Each row is a point on a landscape with many valleys, with its height.
From any point a ball rolls to the lowest of the 4 points nearest to it. It stops when none of these is lower. Distance is the straight distance between rows; heights are no part of it.
j_58: [113  80  99 128  68  83  52 104  88  96 108 110]  (h 77.1)
j_121: [ 69 153 103  49 148  74  98 128 144  62  93  80]  (h 39.5)
j_151: [105 107 112 101 122  98 114  88 122 111  81  94]  (h 39.7)
j_515: [ 98  68  91 123  57  95  46  94  64 101 118 111]  (h 90.9)
j_25: [100  72 104 129  86  83  55  61  54 122 120 102]  (h 67.7)
j_569: [ 97 119 113  77 138  95 132  93 134 115  77  72]  (h 40.7)
j_783: [110  73  98 118  97 104 110  69  51 133 111 102]  (h 83.6)
j_628: [119  79 109 118 109  95 110  66  67 137  97  96]  (h 62.9)
j_738: [ 99 118  97  98 100  88  86 138 141  64  96 113]  (h 55.6)
j_94: [101 112 110 103 124  97 100  96 140 107  81  95]  (h 39.2)
j_613: [101 104  96  92 101 122 131 100  96  94  99 103]  (h 12.5)
j_736: [ 91 116  89  94  94 115 112 127 123  69 105 114]  (h 25.2)
j_145: [ 86 123  97  69 113 112 123 117 123  68 103 100]  (h 27.8)
j_704: [106  89  90 117  92 114 100  93  86 104 105 112]  (h 38.2)
j_197: [ 91 136 108  80 127 100 116 109 141  87  88  88]  (h 18.2)
j_445: [ 81 129 108  49 128 110 140 111 112  77 104  88]  (h 23.6)
j_580: [ 97  95  73 109  69 130 102 113  75  99 113 117]  (h 25.6)
j_934: [113  85 107 122  60  65  43 133 112  85 102 114]  (h 80.2)
j_314: [103  77 118 135 106  60  43  51  82 133 100  91]  (h 47.7)
j_567: [ 90  96 105  68 116 122 167 101  84  97  94  86]  (h 45.6)
j_956: [ 95  70  91 122  78  94  73  64  25 135 128 100]  (h 90.7)
j_230: [105  83 103 126  80  88  60  85  85 110 109 101]  (h 64.9)
j_447: [100  96  71 107  54 124  82 132  84  81 118 121]  (h 43.6)
j_301: [ 87 112  72  89  87 135 128 123  95  80 113 113]  (h 8.5)
j_74: [107  84  90 121  53  88  53 120  88  87 108 117]  (h 91.5)
j_806: [116  89 113 101 119 101 135  78 104 127  81  89]  (h 46.7)
j_163: [ 85 114  91  65 104 134 147 113  90  82 107 100]  (h 20.1)
j_376: [ 79 133  95  76 108  97 105 142 134  50 101 109]  (h 46.4)
j_16: [110 109 102 117  81  73  66 141 138  74  92 113]  (h 55.3)
j_732: [112  85 115 124 114  85  74  63  91 135  94  92]  (h 45.9)
j_465: [ 97 117  98  95 109 111 115 104 129  81  99 101]  (h 25.7)
j_199: [ 98 101 121  65 144  93 155  94 113 120  77  66]  (h 34.2)
j_357: [ 82 141 116  52 144  96 125 105 140  85  87  79]  (h 17.9)
j_217: [117  94 114 120 114  85  78  66 108 134  85  91]  (h 45.0)
j_330: [ 99 101 119  63 133 104 163  95 102 109  85  75]  (h 21.2)
j_955: [103  89  83 120  71 116  91  98  82 103 108 116]  (h 38.6)
j_518: [105  95 101  91 107 120 150  93  85 114  96  98]  (h 37.7)
j_510: [ 97  72  79 123  69 113  78  80  42 121 124 108]  (h 87.6)
j_713: [ 71 143 101  52 127  94 114 130 125  49 107  95]  (h 44.8)
j_780: [108  87  93 124  92 105  86  80  87 113 103 108]  (h 50.3)
j_302: [110  96  98 107  98 113 108  98 102  99  99 110]  (h 26.0)
j_353: [100  84 111  72 122 117 170 100  83 109  93  77]  (h 67.9)
j_778: [100  91  84  95  95 126 146  99  73 112 106 102]  (h 36.9)
j_24: [107 104  98 111  92  91  74 118 131  87  93 108]  (h 20.0)
j_637: [114  95 119 114 125  90 108  77 106 142  83  90]  (h 43.2)
j_325: [115  89 111 128  79  69  36 110 117 101  88 108]  (h 72.2)
j_43: [113  99 107 115 105  96  88  90 120 110  90 102]  (h 35.8)
j_345: [ 85 136 105  76 126  85 102 128 149  69  92  96]  (h 31.3)
j_247: [103  79  95 125  77  98  70  72  61 115 114 106]  (h 77.6)
j_116: [115  87 106 122 106  97  91  73  95 129  94  98]  (h 42.4)
j_665: [ 95  76  75 118  34  97  48 134  75  94 121 118]  (h 83.2)
j_67: [ 82 131  89  58 107 119 141 118  97  67 112 101]  (h 25.1)
j_522: [117  87 108 127  88  83  59  86 104 110  98 100]  (h 70.1)

Where does a ball stop that starts at each point below?
j_955: j_301
j_447: j_301
j_247: j_301
j_217: j_613
j_934: j_24
j_637: j_613
j_806: j_613
j_345: j_357
j_74: j_301
j_569: j_357
j_713: j_357
